Each row is a point on a tangle of strands that fork, close into loops and nearly touch. The rows are in no order.
In the rows, 100 means zero.
Points whose rows are less than 68.8 apart are linked; no others are. Some points are linked to none.
ralov: 103; 119; 114; 106; 85; 111; 117; 79; 104; 84; 114; 113; 127; 116; 92; 121; 95; 116; 85; 81; 77; 97; 104; 82; 101; 76; 108; 122; 77; 95; 104; 85; 94; 95; 91
dek: 112; 78; 93; 110; 105; 73; 72; 118; 99; 118; 75; 94; 77; 77; 95; 94; 105; 89; 119; 116; 99; 90; 80; 117; 109; 129; 96; 76; 117; 116; 84; 104; 100; 106; 93
lunu: 113; 93; 112; 112; 104; 109; 77; 81; 104; 102; 98; 111; 93; 121; 85; 109; 92; 122; 122; 83; 93; 80; 100; 88; 103; 95; 90; 110; 94; 98; 96; 81; 116; 97; 66
pap: 102; 93; 97; 112; 91; 97; 85; 87; 100; 107; 110; 106; 119; 113; 105; 89; 98; 103; 101; 96; 74; 95; 89; 99; 98; 97; 112; 102; 92; 97; 102; 86; 94; 121; 73
pozal: 96; 101; 108; 85; 105; 102; 129; 96; 96; 83; 88; 102; 70; 81; 76; 123; 111; 99; 84; 119; 122; 86; 105; 83; 104; 100; 77; 102; 100; 96; 108; 107; 118; 79; 126
sop: 96; 91; 90; 89; 102; 101; 121; 82; 89; 94; 88; 101; 60; 75; 101; 115; 112; 103; 77; 127; 101; 78; 96; 82; 109; 98; 81; 99; 108; 96; 106; 87; 119; 87; 111
zed: 91; 112; 97; 71; 96; 90; 153; 103; 89; 82; 118; 114; 108; 89; 99; 74; 116; 82; 71; 126; 125; 100; 98; 101; 87; 100; 103; 101; 94; 82; 111; 112; 93; 110; 142
Safam: 138; 96; 75; 123; 93; 90; 95; 90; 79; 97; 98; 101; 108; 103; 104; 61; 90; 61; 83; 109; 74; 123; 91; 86; 91; 105; 108; 83; 108; 102; 101; 83; 59; 118; 82
nemeg: 98; 85; 102; 112; 88; 93; 114; 105; 106; 86; 113; 96; 119; 97; 89; 116; 101; 86; 61; 134; 90; 114; 100; 89; 101; 99; 82; 111; 79; 101; 115; 108; 73; 114; 119
vipob: 103; 89; 109; 86; 119; 101; 90; 97; 86; 98; 83; 110; 85; 102; 85; 89; 99; 88; 129; 107; 143; 100; 109; 110; 92; 121; 104; 67; 118; 121; 83; 122; 136; 93; 94
Tagip: 115; 108; 77; 115; 97; 111; 90; 121; 97; 110; 117; 93; 104; 109; 108; 69; 99; 66; 100; 87; 97; 141; 111; 81; 73; 95; 102; 111; 100; 92; 105; 91; 57; 112; 106
rar: 139; 102; 109; 113; 103; 76; 83; 97; 102; 88; 89; 125; 109; 86; 68; 107; 87; 94; 108; 106; 110; 98; 87; 110; 105; 129; 90; 62; 103; 112; 88; 117; 79; 83; 91
refa: 100; 73; 94; 102; 117; 102; 68; 105; 109; 121; 91; 91; 85; 94; 108; 115; 95; 100; 98; 115; 109; 128; 107; 113; 115; 113; 98; 73; 106; 127; 100; 111; 101; 91; 94
fel: 83; 83; 80; 109; 108; 117; 113; 44; 91; 92; 104; 102; 90; 112; 142; 103; 94; 121; 74; 110; 66; 95; 105; 92; 114; 84; 111; 79; 107; 109; 111; 71; 116; 100; 75
som: 112; 95; 110; 109; 121; 90; 68; 116; 101; 123; 77; 95; 90; 101; 99; 105; 92; 111; 138; 78; 108; 93; 98; 125; 108; 108; 103; 94; 110; 113; 91; 98; 112; 96; 87
dofep: 49; 95; 88; 75; 102; 108; 120; 98; 103; 114; 103; 79; 70; 90; 144; 99; 114; 120; 87; 111; 96; 86; 102; 115; 111; 90; 105; 101; 120; 94; 103; 99; 136; 101; 116
zamo: 106; 113; 90; 86; 92; 74; 135; 114; 101; 76; 113; 118; 116; 80; 86; 65; 111; 79; 87; 126; 114; 95; 83; 113; 88; 119; 97; 88; 100; 82; 104; 121; 74; 118; 133
fam: 120; 107; 97; 114; 101; 98; 111; 71; 79; 84; 95; 114; 132; 106; 107; 108; 80; 89; 67; 104; 77; 118; 102; 98; 105; 91; 114; 81; 90; 118; 105; 96; 85; 101; 83
bav: 112; 112; 80; 121; 97; 111; 70; 110; 96; 130; 112; 84; 112; 117; 124; 83; 93; 95; 111; 60; 77; 125; 107; 99; 89; 82; 112; 114; 98; 94; 104; 78; 75; 107; 81
fon: 112; 98; 98; 112; 106; 119; 67; 113; 110; 116; 110; 96; 110; 118; 107; 106; 85; 102; 112; 81; 112; 145; 125; 93; 93; 95; 107; 101; 97; 115; 97; 105; 80; 89; 93
pelep: 105; 135; 102; 90; 87; 69; 128; 126; 109; 97; 103; 108; 112; 68; 96; 91; 117; 99; 88; 91; 100; 83; 77; 112; 99; 106; 102; 101; 105; 81; 98; 120; 82; 99; 124
dazu: 96; 80; 77; 94; 90; 107; 104; 85; 77; 97; 113; 105; 91; 110; 121; 60; 110; 81; 98; 125; 90; 94; 88; 77; 85; 101; 118; 99; 111; 88; 99; 80; 94; 129; 85
veri: 123; 125; 107; 93; 91; 84; 125; 89; 92; 65; 102; 145; 108; 94; 63; 80; 106; 94; 115; 105; 116; 68; 80; 84; 84; 119; 91; 87; 104; 85; 83; 104; 104; 99; 98
zibot: 119; 97; 103; 122; 89; 103; 80; 112; 112; 103; 105; 100; 96; 104; 81; 113; 100; 99; 103; 93; 87; 103; 95; 79; 91; 102; 76; 122; 89; 88; 96; 91; 80; 96; 93
rapur: 91; 89; 120; 114; 100; 104; 77; 83; 125; 108; 106; 92; 128; 133; 100; 140; 73; 143; 100; 92; 87; 98; 110; 120; 130; 86; 94; 115; 80; 110; 109; 93; 104; 91; 84
Pinuz: 100; 64; 69; 99; 102; 109; 97; 90; 74; 100; 108; 93; 84; 111; 127; 60; 104; 70; 83; 141; 101; 117; 101; 87; 89; 108; 112; 82; 114; 102; 111; 86; 84; 128; 94
sufif: 97; 111; 120; 107; 98; 99; 83; 117; 112; 113; 100; 95; 107; 117; 92; 109; 94; 122; 130; 65; 100; 81; 98; 112; 102; 94; 97; 134; 90; 85; 96; 95; 111; 100; 91
Namo: 94; 84; 87; 97; 85; 84; 92; 124; 105; 99; 114; 101; 98; 96; 93; 51; 114; 80; 120; 122; 109; 85; 80; 102; 87; 124; 102; 101; 110; 93; 88; 114; 88; 139; 95
dib: 101; 93; 96; 94; 114; 105; 83; 120; 105; 115; 100; 90; 96; 90; 106; 109; 98; 86; 96; 107; 123; 141; 109; 112; 100; 111; 103; 80; 102; 119; 103; 122; 84; 87; 120
zete: 115; 86; 128; 108; 109; 113; 84; 93; 102; 87; 86; 111; 86; 121; 58; 118; 90; 116; 140; 81; 112; 81; 118; 87; 96; 107; 82; 111; 98; 109; 86; 93; 131; 92; 79
gevi: 91; 111; 112; 82; 105; 127; 112; 72; 104; 92; 96; 102; 92; 105; 90; 122; 93; 122; 97; 88; 113; 99; 120; 89; 107; 80; 99; 98; 97; 102; 106; 98; 125; 74; 95
Dev: 113; 90; 102; 119; 112; 89; 50; 121; 110; 136; 95; 92; 101; 114; 106; 86; 87; 112; 136; 76; 98; 102; 95; 129; 113; 108; 111; 102; 109; 107; 93; 93; 93; 112; 74
delip: 124; 95; 77; 112; 112; 113; 107; 57; 73; 89; 88; 108; 108; 107; 123; 99; 85; 88; 67; 108; 73; 121; 106; 82; 102; 86; 108; 75; 99; 117; 110; 79; 91; 96; 71
dokov: 122; 92; 94; 118; 99; 96; 83; 129; 112; 95; 115; 101; 116; 101; 88; 84; 88; 73; 97; 113; 113; 147; 110; 101; 92; 120; 94; 89; 104; 111; 101; 116; 49; 106; 121
Mimuz: 132; 108; 107; 107; 123; 99; 95; 108; 98; 94; 54; 88; 71; 77; 78; 144; 101; 104; 118; 72; 109; 92; 112; 93; 106; 105; 83; 100; 98; 116; 92; 96; 104; 58; 107
lisul: 109; 74; 87; 123; 102; 118; 93; 90; 90; 94; 107; 96; 116; 126; 109; 94; 86; 80; 75; 125; 76; 136; 112; 81; 95; 99; 100; 95; 94; 120; 108; 91; 83; 119; 81
Feg: 126; 105; 109; 108; 117; 105; 84; 115; 92; 93; 82; 108; 83; 100; 75; 101; 98; 91; 141; 78; 129; 103; 112; 88; 80; 115; 89; 91; 109; 110; 83; 106; 110; 83; 99
fevar: 137; 90; 81; 94; 93; 73; 118; 71; 72; 77; 98; 134; 97; 92; 84; 64; 100; 75; 89; 139; 115; 84; 79; 91; 96; 128; 101; 65; 109; 90; 93; 100; 91; 108; 96
supul: 113; 105; 93; 106; 88; 104; 118; 92; 87; 78; 119; 121; 115; 112; 89; 76; 105; 76; 91; 109; 89; 107; 91; 74; 80; 101; 103; 106; 87; 85; 103; 89; 76; 118; 95
migiz: 102; 114; 110; 104; 83; 80; 119; 128; 117; 86; 110; 102; 106; 77; 78; 110; 113; 96; 87; 111; 102; 83; 82; 95; 97; 111; 78; 112; 89; 81; 106; 117; 77; 99; 123
Senas: 110; 132; 106; 102; 83; 104; 127; 90; 96; 76; 119; 124; 125; 105; 90; 96; 107; 92; 87; 86; 85; 99; 95; 73; 84; 87; 109; 119; 82; 81; 101; 90; 80; 103; 101
gafam: 114; 88; 88; 129; 107; 103; 52; 112; 111; 136; 106; 85; 112; 123; 118; 97; 84; 111; 113; 78; 81; 125; 106; 114; 108; 95; 107; 107; 101; 110; 100; 84; 79; 108; 74
kose: 79; 109; 77; 82; 109; 99; 108; 115; 94; 124; 91; 78; 77; 71; 136; 97; 116; 92; 86; 102; 102; 112; 95; 108; 100; 90; 106; 95; 114; 94; 111; 101; 102; 94; 121
Kabi: 111; 106; 117; 116; 75; 89; 101; 115; 121; 84; 114; 110; 115; 96; 66; 118; 103; 104; 94; 101; 88; 85; 86; 82; 94; 105; 76; 122; 79; 82; 100; 105; 75; 101; 103
kubev: 72; 104; 95; 97; 95; 134; 103; 90; 106; 100; 123; 96; 101; 128; 112; 97; 106; 107; 102; 89; 89; 109; 113; 80; 88; 79; 106; 119; 89; 88; 109; 86; 113; 109; 92
gupi: 61; 98; 104; 95; 94; 120; 93; 113; 117; 116; 121; 74; 125; 124; 127; 110; 96; 112; 99; 91; 94; 125; 118; 114; 100; 83; 111; 115; 89; 101; 109; 110; 105; 108; 105
suta: 73; 74; 118; 82; 102; 111; 105; 72; 104; 88; 101; 105; 89; 102; 79; 118; 99; 117; 89; 135; 118; 85; 110; 112; 117; 110; 89; 81; 103; 117; 98; 120; 140; 96; 99
maz: 102; 115; 115; 95; 110; 131; 74; 101; 108; 111; 105; 92; 103; 131; 102; 115; 81; 125; 128; 54; 121; 118; 132; 97; 96; 79; 103; 120; 90; 104; 98; 99; 105; 75; 91
Zolu: 117; 97; 90; 101; 85; 74; 119; 97; 95; 75; 110; 120; 126; 92; 83; 69; 99; 76; 83; 130; 98; 99; 84; 108; 95; 121; 102; 81; 96; 94; 99; 115; 71; 125; 106
zemin: 74; 93; 83; 69; 97; 91; 138; 84; 88; 101; 106; 107; 93; 80; 128; 90; 114; 101; 55; 137; 98; 90; 89; 115; 108; 102; 115; 92; 116; 98; 103; 108; 117; 113; 123
futer: 105; 97; 119; 101; 99; 98; 93; 112; 109; 90; 101; 106; 96; 97; 71; 116; 99; 98; 107; 105; 119; 101; 102; 92; 94; 113; 83; 98; 94; 102; 95; 121; 100; 91; 109
Meku: 93; 79; 128; 107; 99; 109; 105; 109; 108; 79; 82; 93; 81; 110; 50; 132; 104; 109; 134; 90; 114; 75; 123; 88; 96; 112; 73; 125; 101; 106; 91; 105; 136; 96; 107
pobig: 109; 86; 81; 94; 109; 115; 109; 47; 82; 86; 92; 115; 85; 100; 114; 106; 97; 104; 70; 121; 92; 101; 103; 85; 108; 93; 102; 76; 105; 109; 111; 82; 112; 91; 78
guv: 110; 79; 88; 104; 82; 65; 95; 95; 97; 95; 104; 113; 114; 88; 90; 68; 103; 84; 91; 134; 91; 88; 74; 118; 107; 125; 110; 77; 107; 104; 91; 113; 84; 131; 83
dasal: 80; 93; 76; 106; 104; 124; 107; 83; 105; 106; 105; 80; 82; 103; 129; 122; 103; 115; 76; 101; 77; 109; 113; 80; 108; 76; 86; 109; 96; 95; 122; 82; 104; 88; 100
vepo: 96; 83; 74; 98; 93; 93; 108; 113; 88; 106; 110; 89; 92; 90; 118; 63; 109; 66; 80; 131; 98; 117; 94; 96; 87; 103; 101; 101; 101; 92; 114; 94; 74; 132; 119
geda: 111; 118; 108; 113; 90; 90; 82; 123; 113; 112; 102; 95; 107; 95; 92; 106; 98; 106; 116; 72; 96; 99; 93; 103; 96; 100; 93; 116; 90; 87; 97; 102; 81; 94; 101
Rupod: 125; 95; 82; 103; 96; 83; 110; 80; 82; 93; 91; 122; 87; 79; 97; 88; 105; 84; 82; 120; 97; 88; 79; 85; 95; 108; 94; 83; 108; 89; 100; 91; 88; 99; 96
Lero: 116; 145; 120; 88; 94; 86; 113; 117; 103; 79; 104; 119; 119; 90; 77; 90; 102; 101; 123; 73; 120; 81; 90; 102; 83; 107; 102; 94; 102; 83; 87; 117; 92; 85; 112
robel: 84; 123; 83; 98; 88; 105; 108; 116; 102; 118; 113; 85; 104; 94; 126; 93; 115; 101; 94; 74; 79; 103; 96; 92; 90; 79; 109; 128; 95; 75; 109; 86; 92; 107; 103
nek: 71; 104; 124; 85; 86; 112; 119; 78; 118; 92; 119; 114; 111; 119; 88; 109; 102; 129; 99; 98; 90; 77; 100; 103; 112; 87; 107; 117; 90; 92; 99; 96; 130; 108; 90
Tad: 65; 103; 119; 69; 109; 112; 118; 95; 108; 104; 91; 84; 93; 89; 104; 115; 107; 111; 85; 112; 126; 101; 114; 124; 112; 95; 103; 86; 111; 106; 100; 124; 141; 78; 122
vonop: 86; 102; 122; 99; 94; 95; 122; 130; 109; 86; 84; 86; 82; 89; 66; 126; 118; 102; 125; 88; 111; 73; 110; 91; 93; 108; 77; 130; 103; 92; 94; 110; 125; 91; 126
fimu: 66; 104; 132; 79; 94; 102; 112; 120; 125; 107; 95; 78; 103; 93; 95; 126; 109; 116; 95; 103; 118; 94; 109; 126; 115; 97; 96; 110; 98; 101; 100; 131; 128; 83; 127
Puruf: 105; 122; 84; 110; 91; 100; 108; 119; 95; 103; 111; 90; 113; 91; 112; 88; 105; 80; 87; 84; 84; 122; 98; 87; 83; 88; 105; 116; 94; 84; 112; 94; 64; 106; 115
lor: 97; 95; 108; 98; 111; 94; 115; 124; 100; 92; 75; 87; 69; 73; 77; 128; 117; 92; 106; 108; 116; 85; 105; 96; 101; 112; 77; 106; 106; 104; 98; 109; 116; 79; 128
far: 78; 94; 72; 83; 98; 93; 107; 124; 91; 119; 103; 82; 77; 75; 129; 69; 117; 76; 94; 122; 109; 108; 90; 105; 94; 104; 105; 97; 115; 90; 109; 107; 91; 120; 124
mino: 113; 114; 87; 118; 98; 116; 81; 113; 94; 111; 111; 91; 126; 117; 116; 89; 81; 85; 102; 69; 92; 147; 122; 90; 83; 87; 117; 106; 94; 111; 100; 96; 64; 101; 92
dero: 105; 83; 118; 119; 99; 90; 67; 101; 120; 114; 96; 100; 112; 113; 90; 133; 84; 128; 104; 97; 88; 94; 96; 121; 123; 102; 90; 105; 88; 111; 100; 100; 101; 98; 84
Foruv: 106; 130; 139; 89; 91; 84; 99; 107; 115; 85; 112; 121; 139; 108; 72; 91; 95; 118; 130; 70; 118; 76; 92; 116; 92; 103; 108; 105; 91; 92; 82; 121; 98; 97; 97
reduz: 102; 128; 137; 94; 115; 97; 90; 103; 107; 110; 99; 106; 122; 125; 91; 94; 84; 130; 139; 51; 111; 69; 98; 128; 110; 86; 114; 135; 97; 82; 90; 95; 117; 97; 89
Ribe: 70; 95; 90; 90; 100; 124; 119; 88; 98; 96; 116; 90; 101; 107; 123; 105; 106; 97; 73; 112; 93; 116; 113; 85; 98; 80; 104; 106; 94; 97; 119; 96; 107; 106; 111
Ruza: 102; 109; 92; 102; 103; 96; 99; 133; 105; 105; 109; 85; 116; 90; 107; 95; 95; 73; 87; 101; 117; 148; 113; 109; 94; 103; 105; 91; 97; 110; 108; 121; 55; 95; 138
Bozu: 61; 88; 95; 74; 115; 118; 118; 95; 100; 106; 89; 75; 62; 84; 119; 114; 111; 109; 90; 119; 114; 93; 114; 110; 113; 94; 94; 91; 117; 106; 109; 107; 142; 85; 121
sibo: 64; 90; 105; 107; 100; 117; 95; 83; 113; 103; 119; 86; 130; 135; 125; 111; 88; 120; 93; 100; 80; 113; 114; 114; 110; 83; 113; 100; 89; 111; 110; 98; 115; 115; 86
nop: 58; 88; 86; 83; 97; 119; 129; 69; 97; 94; 107; 99; 61; 95; 133; 102; 107; 124; 79; 119; 85; 71; 100; 89; 110; 89; 101; 99; 120; 93; 101; 81; 133; 105; 105
dop: 65; 79; 128; 88; 107; 110; 97; 78; 119; 102; 95; 94; 94; 114; 91; 121; 90; 135; 110; 111; 108; 82; 111; 132; 128; 99; 93; 87; 105; 114; 99; 110; 150; 93; 95
sil: 102; 112; 113; 99; 100; 120; 76; 118; 113; 106; 109; 90; 112; 116; 101; 127; 85; 115; 110; 72; 121; 133; 130; 91; 96; 86; 97; 119; 87; 113; 97; 115; 83; 70; 110
til: 84; 106; 83; 95; 96; 107; 98; 107; 95; 116; 103; 89; 77; 95; 124; 88; 111; 102; 111; 86; 88; 91; 91; 90; 94; 91; 102; 117; 108; 82; 103; 83; 111; 109; 95
kagol: 79; 81; 99; 81; 97; 94; 112; 73; 93; 94; 104; 109; 98; 94; 103; 103; 106; 104; 73; 139; 103; 90; 95; 115; 113; 108; 105; 80; 105; 108; 102; 113; 123; 110; 101
Boz: 102; 105; 104; 96; 102; 108; 95; 89; 89; 101; 96; 116; 82; 112; 94; 85; 105; 111; 134; 81; 100; 67; 96; 84; 88; 95; 102; 112; 108; 89; 90; 76; 132; 107; 74
Matud: 105; 74; 102; 100; 91; 97; 93; 86; 89; 86; 96; 114; 76; 103; 82; 87; 107; 98; 121; 128; 102; 59; 82; 75; 94; 119; 88; 101; 110; 98; 80; 87; 124; 117; 77
dorur: 89; 107; 79; 69; 96; 83; 149; 93; 78; 95; 107; 117; 108; 82; 123; 62; 113; 82; 67; 125; 109; 100; 91; 114; 95; 105; 125; 90; 110; 90; 100; 111; 102; 123; 127
zusid: 84; 114; 88; 71; 118; 112; 108; 92; 88; 118; 88; 90; 83; 86; 131; 97; 107; 99; 94; 90; 119; 116; 109; 113; 100; 88; 117; 77; 119; 104; 107; 106; 123; 81; 111
Dor: 114; 150; 105; 96; 95; 75; 108; 137; 109; 100; 98; 102; 113; 72; 95; 87; 108; 97; 121; 65; 109; 86; 85; 115; 89; 104; 105; 99; 108; 82; 91; 115; 79; 88; 118
mefa: 76; 109; 111; 78; 89; 113; 136; 102; 102; 79; 128; 108; 121; 109; 94; 86; 113; 85; 83; 118; 114; 108; 105; 90; 84; 92; 108; 119; 83; 86; 108; 112; 98; 120; 125
tuf: 111; 135; 141; 86; 107; 83; 93; 97; 105; 103; 97; 116; 135; 105; 92; 96; 88; 125; 120; 58; 117; 83; 95; 130; 108; 87; 121; 103; 97; 96; 86; 111; 104; 85; 98
zediz: 63; 105; 104; 98; 86; 114; 102; 119; 124; 115; 114; 70; 106; 113; 116; 124; 106; 120; 94; 88; 90; 106; 111; 104; 107; 82; 94; 136; 86; 85; 114; 102; 108; 97; 111
giti: 68; 86; 117; 93; 110; 101; 94; 111; 116; 113; 81; 75; 85; 108; 105; 120; 99; 129; 123; 92; 102; 81; 107; 133; 119; 99; 93; 111; 106; 104; 100; 102; 142; 96; 106
bek: 86; 98; 97; 75; 122; 117; 101; 101; 89; 104; 85; 92; 73; 95; 105; 97; 108; 88; 115; 104; 139; 112; 116; 103; 92; 102; 103; 81; 117; 112; 98; 115; 134; 83; 111
mabe: 99; 76; 83; 114; 103; 81; 65; 111; 105; 132; 85; 82; 84; 87; 121; 98; 102; 104; 103; 111; 78; 97; 81; 122; 120; 112; 102; 87; 112; 109; 102; 91; 94; 110; 84
dit: 89; 112; 101; 97; 87; 131; 109; 85; 98; 88; 132; 115; 110; 131; 100; 79; 113; 92; 115; 88; 83; 99; 102; 72; 76; 82; 118; 128; 81; 81; 95; 78; 104; 120; 83
vedem: 93; 93; 87; 95; 92; 89; 97; 123; 93; 104; 98; 95; 77; 86; 99; 72; 116; 84; 122; 113; 111; 77; 84; 89; 83; 114; 90; 111; 114; 86; 90; 103; 106; 120; 106
fut: 72; 102; 119; 87; 89; 108; 104; 122; 122; 103; 114; 82; 108; 102; 94; 125; 105; 109; 92; 100; 113; 110; 111; 102; 104; 90; 93; 122; 87; 96; 110; 124; 102; 90; 125
Pebi: 106; 133; 117; 103; 100; 75; 84; 137; 116; 120; 90; 89; 114; 86; 101; 96; 97; 110; 128; 62; 106; 93; 89; 134; 105; 102; 109; 108; 100; 95; 89; 115; 86; 90; 110
gumu: 105; 106; 116; 109; 124; 100; 78; 81; 114; 116; 83; 89; 110; 118; 110; 138; 74; 147; 107; 74; 95; 92; 107; 132; 139; 81; 100; 109; 93; 108; 110; 89; 105; 72; 88
Rus: 87; 87; 84; 100; 99; 109; 99; 94; 100; 109; 94; 90; 70; 89; 118; 111; 107; 108; 89; 109; 84; 89; 95; 88; 104; 94; 86; 110; 106; 91; 110; 85; 112; 96; 97
tobof: 127; 87; 84; 104; 111; 79; 89; 94; 84; 107; 75; 107; 77; 72; 96; 98; 100; 84; 92; 121; 106; 98; 84; 104; 109; 120; 92; 65; 113; 112; 96; 100; 93; 87; 95
lur: 97; 103; 97; 107; 83; 110; 92; 95; 104; 104; 123; 112; 108; 122; 100; 77; 110; 104; 117; 85; 72; 81; 86; 84; 87; 90; 108; 131; 86; 77; 93; 72; 99; 126; 72
mizo: 130; 99; 112; 116; 122; 105; 86; 117; 97; 96; 64; 96; 77; 98; 72; 126; 99; 103; 146; 57; 116; 94; 123; 92; 88; 109; 82; 112; 103; 113; 85; 92; 112; 73; 103
zok: 128; 102; 98; 100; 112; 93; 88; 106; 84; 93; 87; 119; 87; 100; 76; 75; 98; 78; 136; 101; 136; 100; 96; 96; 84; 126; 99; 66; 121; 110; 83; 113; 106; 96; 92
Lel: 70; 111; 108; 85; 90; 127; 146; 86; 99; 75; 128; 104; 118; 119; 104; 102; 106; 92; 71; 112; 90; 111; 115; 79; 93; 75; 111; 124; 82; 93; 112; 95; 105; 112; 117
Lenof: 101; 96; 109; 104; 115; 81; 93; 119; 96; 109; 62; 89; 84; 81; 92; 116; 107; 105; 132; 81; 107; 77; 99; 118; 105; 110; 97; 100; 114; 112; 88; 99; 128; 93; 109
Zof: 129; 128; 101; 102; 114; 85; 100; 112; 95; 106; 69; 98; 84; 64; 95; 124; 101; 101; 102; 76; 109; 97; 92; 103; 105; 103; 96; 85; 104; 103; 96; 101; 91; 60; 110
fusok: 140; 95; 98; 119; 98; 85; 81; 107; 107; 89; 103; 113; 117; 94; 77; 96; 85; 80; 95; 113; 104; 127; 97; 104; 100; 125; 90; 71; 103; 112; 95; 113; 54; 92; 105
Zud: 112; 87; 90; 88; 93; 73; 105; 89; 83; 92; 96; 123; 97; 87; 92; 67; 105; 85; 103; 133; 119; 77; 76; 108; 99; 128; 108; 70; 115; 101; 86; 114; 109; 118; 93
nuze: 84; 90; 92; 124; 108; 123; 102; 59; 101; 93; 110; 93; 117; 134; 132; 113; 82; 122; 84; 99; 61; 107; 114; 97; 114; 79; 107; 96; 88; 116; 109; 74; 110; 107; 70
Bovas: 98; 114; 105; 91; 100; 93; 108; 110; 91; 96; 94; 109; 89; 92; 90; 84; 112; 96; 127; 87; 114; 77; 92; 93; 85; 106; 100; 106; 113; 91; 87; 102; 124; 104; 101
pazat: 105; 116; 112; 93; 113; 97; 93; 107; 103; 110; 80; 88; 97; 83; 100; 132; 97; 111; 100; 81; 115; 105; 105; 113; 112; 95; 102; 90; 98; 111; 100; 111; 105; 65; 108
vapo: 116; 107; 87; 112; 91; 102; 121; 95; 74; 78; 111; 107; 123; 116; 104; 57; 90; 60; 84; 113; 78; 125; 95; 84; 85; 100; 119; 96; 90; 99; 101; 90; 75; 132; 90
Koz: 128; 115; 110; 108; 120; 99; 76; 97; 102; 115; 75; 95; 96; 97; 102; 133; 82; 127; 115; 63; 103; 97; 105; 112; 119; 86; 98; 104; 93; 110; 100; 89; 97; 66; 90
bupe: 103; 91; 81; 108; 89; 107; 124; 76; 70; 81; 109; 110; 112; 115; 125; 61; 100; 73; 79; 126; 62; 102; 89; 83; 92; 97; 126; 100; 97; 99; 97; 75; 91; 139; 79
Zar: 106; 69; 105; 120; 111; 90; 59; 113; 122; 124; 81; 88; 89; 97; 99; 135; 89; 117; 107; 108; 94; 107; 97; 124; 129; 118; 89; 92; 97; 125; 95; 104; 100; 93; 87
zadaf: 102; 98; 107; 107; 91; 88; 115; 99; 107; 90; 101; 97; 118; 81; 92; 140; 101; 100; 55; 124; 93; 109; 101; 102; 115; 97; 87; 99; 83; 108; 115; 114; 78; 86; 124
puv: 97; 78; 95; 120; 88; 104; 87; 113; 115; 106; 111; 87; 104; 104; 97; 118; 101; 93; 82; 117; 82; 118; 101; 85; 100; 99; 80; 118; 86; 101; 110; 99; 77; 111; 104
Reke: 112; 96; 99; 109; 96; 79; 88; 80; 98; 112; 91; 114; 105; 91; 107; 104; 97; 118; 93; 98; 75; 79; 79; 109; 117; 97; 102; 93; 103; 100; 100; 83; 103; 106; 74
let: 125; 89; 74; 117; 102; 98; 86; 76; 77; 109; 91; 100; 103; 103; 120; 82; 91; 82; 81; 104; 71; 117; 95; 94; 99; 97; 113; 75; 109; 111; 105; 79; 80; 105; 70
Guze: 112; 106; 100; 107; 100; 111; 102; 79; 96; 89; 106; 107; 117; 106; 97; 118; 91; 99; 81; 96; 92; 120; 110; 80; 97; 84; 98; 100; 87; 107; 107; 93; 88; 88; 91

A fork is a point with three links, a tip a point with one. Leave the first point through the second and follow the links. Name the first fork or tip that comes.
Mimuz / Zof -> rar
gumu / Koz -> vapo
vedem / Bovas -> Rus
sop / pozal -> Namo
nop / dofep -> delip
nuze / sibo -> nop
mabe / dek -> zed

How many points has the smallest loop of links through each point below? Write - if it is on no loop.
vapo -> 9
zibot -> 7
mino -> -
Lero -> 8
Mimuz -> -

A piece is all that can be reached along the links. How many separate loops has the piece of each point below (a circle has one, a figure eight two, a Y none), and how many tips (points with one link)?
suta -> loops 0, tips 6
dero -> loops 1, tips 2
Dor -> loops 2, tips 1

Name the points in between on the shortest way along the links from the first point to the second, in order.
Bozu / mizo -> Tad, fimu, fut, zediz, gupi, sibo, nuze, fel, pobig, delip, let, Safam, vapo, bupe, dazu, Pinuz, vepo, far, kose, zusid, bek, vipob, zok, Feg
Zolu / Namo -> zamo, zed, mefa, Lel, Ribe, dasal, Rus, sop, pozal, lor, vonop, Meku, zete, lunu, Boz, Bovas, vedem
Dev / zete -> gafam, bav, mino, Tagip, Puruf, robel, til, Rus, sop, pozal, lor, vonop, Meku
zusid / Zar -> bek, vipob, zok, Feg, mizo, Mimuz, Zof, pazat, Koz, gumu, rapur, dero
rar / gumu -> fusok, dokov, Ruza, dib, refa, Zar, dero, rapur
